Each row is a point on a landscape with many valleys, with its height.
A ball rolls from a point to the lowest of its 2 nearest points, and stops where none of them is lower. Distance is the straight distance between rows; heights are no part of it.
sugir: [-15  11  -2 -12 -22 -12  -9 -15 -14  11  23  20 -22  10  -3   1   7   8
 -15   8  10   2 -18  16   1]  height 11.4
dunev: [ 21   1  -3  -3   6  19   8  -3   9 -10 -25 -20  21  -9  -8  -4  -6  -2
  12   1 -11 -10  22 -12   5]  height 48.3
mez: [  1  10 -18  10 -13  15   0   2 -11   6  13   3 -21  -6  -3   4   0  -4
   4   2   8   4   2  14   3]  height 31.0
goge: [  2  -2  -6 -21   2 -29  -1 -12   2   6  17  15 -19   0   0   1   8  -1
  -8   8  -6   8  -7  22   9]  height 22.2
Vimol: [  5   9  -9 -17  18  14   1 -16 -11   9 -23  -3 -18 -23 -20 -15   3  15
   7 -10   4  17  -6  12  -3]  height 36.8
Kimob: [ -8   9  -7   8 -31   7  10  -7 -11  15   7  13 -18  -8   2  25  -4   2
 -13  -1  19  -6 -15   9  -6]  height 32.9
pul: [  4   5  -3 -19  10   7  -7 -16 -12  12 -20   9 -22 -24 -29 -11   2  17
  13  -9  11  19 -12  13   6]  height 40.6
baban: [  8  -4  -7 -26   9 -28   2 -15  10   4   4   8 -16  -9  -5   1   8   0
  -8  11  -8   3  -3  22  10]  height 26.7
tefal: [  9 -14   1  -3   3 -14   5   3  27   0  -4   0  31  15  -3  -5  -8 -15
   2  -8 -18   7   5  -7  -8]  height 55.7
guz: [-16  22  23  10   0   4 -16  25 -15  -3   4  10  13   3  21  -4   0   6
  10   3  13   1 -14 -28  -5]  height 74.3
monin: [  7   7 -13  -7  -6  11   4  -5  -9   3   0  16 -19 -18 -19   2   3   0
   7  -6  -3   7  -4  25   2]  height 27.8
gitur: [  7  -5   4  12   2   0  10  10  23 -10 -13  -4  25  11  18   5 -19 -13
   1  -7 -13  15  -5  -5 -17]  height 59.7
Fek: [-19  19  13  11   8   5 -15  20 -19  -1   8   7  19  12  10  -1   6   1
  23  12   4   2 -22 -25   2]  height 78.3
kive: [ 14  -1  -9  -5  18  27  12  -2  -7  -9 -20 -21  -5 -14  -6  -9   1  10
  15 -12   3  -6  21   2  -2]  height 43.2
sasid: [-30  -4  18  14 -21 -11  -8  17   5  -3  19   1  -1   1   1  -8   0  13
 -15  -4  18   0   8 -24  -8]  height 29.5
lelus: [ 18  -3   4  -6  17  15  10 -25   8  -2 -25 -21   1  -7 -13 -25   3   0
 -14  -6 -10 -17  12   6   6]  height 80.7
Sof: [  9 -21   3 -20  18 -22  -3 -20  15 -10  -6  -8  26  12 -12  -2   3   8
  -8  -9 -26  -6   8  -7   1]  height 37.5
tukes: [ -4 -28  -3 -10   9 -30   6  -1  14   7  18   6   1  14  14  -6   6 -13
 -16  -7  -4  -4   7  15   5]  height 51.5
mopig: [ -1 -31   3  -5   3 -28   4   3  19   6   8   6  12  19   7  -6  -1 -16
 -10 -14  -9  -6   6   6   4]  height 52.8
Nubi: [-17  11  -7   6 -25 -10   4   3 -13  20  18   7 -17   0   5   5   2   5
 -23  -1  18   3  -1  -4 -14]  height 45.2
febo: [-12 -20  -5  -6   2 -29   9  -6   4  14  23  13  -4   8  18  -5   9  -7
 -21  -4   6   3   0  20   3]  height 50.2
zugog: [  8  12   3  -1  23   7 -14  17 -14  -7  -1  -4  25  -3  -8   5  -3  -1
  39  16  -3  -6  -1 -10  11]  height 68.9
sogep: [  8  -4  -1   6   6  -6   6   9  28  -4  -8  -1  33   9   5  -4 -11 -16
   5  -6 -14  17   1  -7 -14]  height 57.5
ninak: [ 20 -10   1  -8   4   7  25  -5  20   0 -14 -23  -6   5  -5  12  -1 -17
  -8  -3 -19 -15  13   1  -2]  height 77.3
lud: [-13  19   4  18 -12  16  -4  23 -19   5   4  -8 -21 -10  19  12  -2   4
  -5  11  24   1   1 -14  -4]  height 50.5
kiz: [-10   1  -2 -13  -7 -23  -7 -15 -10   6  26  16 -20  10  -3   0   8   3
 -12   7  -1   9 -13  19   5]  height 16.7
Nopa: [  8  -6   0 -22  14   4  22 -24  10   0 -34   5 -10 -21 -12  -6  12   2
 -10   7   1   1  -6  21   0]  height 23.3
Mozar: [ 20  -8  -2   0  -2  14  12   4  17  -3 -15 -22   2   6   0  11 -10 -14
   3  -2 -17  -7  14  -3  -4]  height 76.0
Lub: [ 20  -8  -4 -12   9   9  20  -9  13   2 -16 -18  -7  -6  -9   2   6  -9
 -11  -3 -19 -17  17   8   0]  height 78.2
Pogir: [ -3  16 -13  -1 -19   8  -7  -6 -17   6  21  10 -21  -3 -11  -2   2   0
  -1   4   7   2  -4  17   3]  height 23.1
Tuvu: [  7   4  -8 -15  21  18  10 -19  -5   6 -31 -10 -16 -19 -17 -20   7   9
  -2  -9   1   9  -5  11  -4]  height 32.3
Nelup: [ -2  11  13  24  -3  -3  -5  22   0 -12  -1   9  23  -5  24  -1  -6   1
   0  -3   5  10 -11 -16  -9]  height 67.0
gim: [ 25   3  -6  -8   7   4   1  -5  13  -7 -14 -16  26  -1 -10  -2  -8  -3
  10   2 -16  -6  19 -14   0]  height 45.0
pep: [-22   6  12  14 -17  -5 -14  19  -6   0  15  -2  -5   4  10  -5   2  12
  -8   0  24   4   7 -24 -11]  height 36.5
mepe: [ -3   3  -4   2 -23   9   9 -13  -7   9   6  22 -21  -7   1  26  -3  -4
  -7  -4  14  -8 -19  21  -1]  height 26.0
nofi: [  2   1   6  24   0  -2   5  16  12 -13  -7   3  25   0  26   3 -19  -6
  -1  -8  -3  11 -10  -5 -17]  height 62.7
kazi: [ 10  -1   0 -18  17  15  21 -23   0   5 -35  -2 -13 -20 -15  -7   9   7
  -8  -5  -3   3  -8  15  -6]  height 27.6
bokod: [ -8  18  -9  -5 -28  -1 -10 -11 -15   9  22  17 -22   3  -7  -1   3   5
 -10   5  11   1 -15  14  -1]  height 16.4
magor: [-12 -21   3  13  -7 -19 -10  -2   2   0  22   5   3  19  -1  -7   0  -1
  -7 -13  -2  -2   2  -5   1]  height 20.8
sona: [-14  15   6   9  15   5 -18  15 -25  -2  10   4  19  15  -1   9   8   5
  32  19  -7   0 -16 -20  11]  height 82.0
Rop: [-11  13  16  18  -7  -3 -15  22  -7  -8  -1   5  12   2  24  -5  -1   4
   3   1  15   3  -9 -25  -4]  height 71.1
lagob: [-28 -23   9  15 -13 -17  -7  -2   5   1  26   5   6  16  -1  -7   3   2
 -16  -9   1  -6   2  -6   6]  height 16.1
Fur: [ -9  12  -2  24  -8  21   0  19 -15   3   6  -8 -19  -6  16  12  -3  -5
   4  11  21  -1   0  -3   2]  height 46.1
paraf: [  7   6  11  19   4   8   4  18   6 -16 -10  -9  15   0  31  14 -21  -8
   8  -2  -3   7 -13  -6  -9]  height 66.8
paga: [ 10   5  -6  17  -1  10 -11  17  -6  -5   1  -6  -4   6  10   4 -10  -9
  20   6   7  -3   7  -4   4]  height 48.7
kar: [ 11  -2  -9 -30  10 -18   9 -17  16   3 -11   6 -14 -19  -5  -1   8   2
 -11  15  -7   0   0  24   8]  height 30.9
zuve: [ -6 -27   1 -12  15 -22  -7 -14  12 -11   2   3  29  14 -14   5   7  12
  -5  -9 -30   1   7  -3   6]  height 34.0
nuvo: [-35 -14  15  17 -21 -15 -10   5  11  -2  24   6   8   5  -3  -4  -1   9
 -20  -2   6  -7   2 -20   4]  height 22.3
zofe: [  8  -3  -3 -26  17  -8  11 -20  13   3 -22   2 -13 -23 -14  -9   9   2
 -13   9  -2  -1  -1  21   9]  height 27.7
fer: [ -9   9   5  13  -5   5 -24   9 -17 -10  16  -2   1  19   8   1   7   7
  18  11  13  -2  -3 -22   6]  height 53.9
vurif: [ 22  -7   0 -15  10 -12  -2 -15  14  -3  -7 -13  23   8 -12  -5  -3  -2
  -2  -5 -22  -9  13 -12  -1]  height 41.1
gunof: [ -3  10   2   8   1  10 -23  10 -24 -12  16  -1  -1   9   1   3   4   5
  30  15   6 -11   2 -13  14]  height 61.9
Sekor: [ -8 -24  -1   5  -2 -17 -10  -3   3  -8  20   6  12  22  -7  -1   3   3
   1 -13 -15   2   2  -3   3]  height 25.5
Met: [ 12   1  -8  -8  21  24  11 -14  -4   0 -23 -19 -11 -17 -11 -21   4  11
   3 -13  -1   1  11   8  -3]  height 37.2
rigev: [-18   4  -4   1 -23 -18   5  -3 -10  21  17  16 -12   2   8   2   5   4
 -27  -2  17   0  -6   6  -9]  height 47.1
bir: [  8  19   2   5  19   8  -9  23  -9  -3  -4   0  22   1   5   3  -8 -10
  32  18  -6   0  -8  -8   7]  height 63.2
Fakop: [  7   7   1   4  10   8 -18  11 -19 -13   7  -3   9   1  -4   3  -1   4
  36  12   3  -8   3 -11  15]  height 68.6
Miz: [-13  -5  -6  -3 -11 -25  10  -9  -4  20  18  20  -9   7  12   2   8  -2
 -25  -2  14   1  -5  14  -2]  height 48.6
bule: [-12  17  -8  11 -30   4   3   3 -15  16  11   6 -19  -6   5  16  -4   7
 -16   3  22   3  -4  -5 -12]  height 40.7
Liris: [ 24  -4   2  -9  11   7   8 -18  11  -2 -19 -19   5  -6 -11 -10  -2  -3
 -12  -4 -19 -20  18  -2   4]  height 79.4
leli: [  8  11   2  12   6   9 -11  20  -6  -7  -6   1  15   5  16   4 -10 -11
  23   9   1   1  -6  -9   3]  height 56.9
simu: [  5   5  -5 -13  -2   7  -3  -8 -11   4  -4  17 -23 -22 -26  -6   3  11
   8  -6   4  14  -5  21   5]  height 34.1
luter: [ 11  -3   4 -13  23   8  13 -25  10   2 -25 -16  -9 -12 -13 -26   7  -2
 -17   2  -8 -10   6  13   7]  height 81.8
Vigek: [  0   7 -11  19  -9  16  -4  12 -11   3   9  -7 -17  -2   8   7  -3  -6
   6   6  12   1   4   1   3]  height 39.2
muro: [-14 -28  -2   3   4 -17  -8  -7  14 -10  14   9  29  18 -14   5   6   3
  -2  -7 -25   1   2  -1   7]  height 30.0
babi: [-25   7  14  10  -9   1 -22  15 -13  -6  16   1   1  14  10  -1   8  15
   3   5  25   1   0 -28  -2]  height 44.6
luz: [  3   0  -8  -4 -16  13   9 -11  -4   3  -1  22 -22 -11  -8  18   2  -4
   1  -7   5  -1 -14  27   1]  height 18.3
Mos: [ 17  -4  -3  -3  10  26  18  -1   3  -8 -24 -24   1 -10  -9  -3   1   2
  13  -9  -7 -10  24  -3   0]  height 47.9
Punid: [  4 -26   3  -8   5 -23  -1   0  23   1   3   3  24  20  -3  -4  -4 -14
  -1 -13 -17  -2   5  -3  -2]  height 54.1
Numu: [-17  15   5  14 -19   0  -7  23 -12   6  11  -4 -18  -5  15   2   1   9
 -13   7  24   6   8 -23 -13]  height 43.3
gan: [ 18  -2   3   3  -1  20  13  10  19 -12 -18 -22  10   4   8  14 -14 -14
  16   4 -15  -1   7  -5  -4]  height 74.0
lur: [ 14   1   7  10   1  17   9  15  17 -14 -13 -20  10   4  19  17 -21 -15
  16   5  -7   4  -4  -4  -5]  height 71.4

Where does a ball stop that starts at each point below?
vurif: lagob
lelus: luz
lur: luz
lud: lagob
Met: Nopa
Fakop: lagob
bir: sugir
sona: lagob
Fek: luz
mopig: luz

Write out the way that a ball takes from each point below.
Mos: kive, Met, Tuvu, kazi, Nopa
tefal: Punid, mopig, tukes, febo, Miz, rigev, Nubi, bule, Kimob, mepe, luz
Mozar: gan, lur, paraf, nofi, gitur, sogep, tefal, Punid, mopig, tukes, febo, Miz, rigev, Nubi, bule, Kimob, mepe, luz
Vimol: Tuvu, kazi, Nopa
dunev: gim, vurif, Sof, zuve, muro, Sekor, magor, lagob
pul: simu, monin, luz
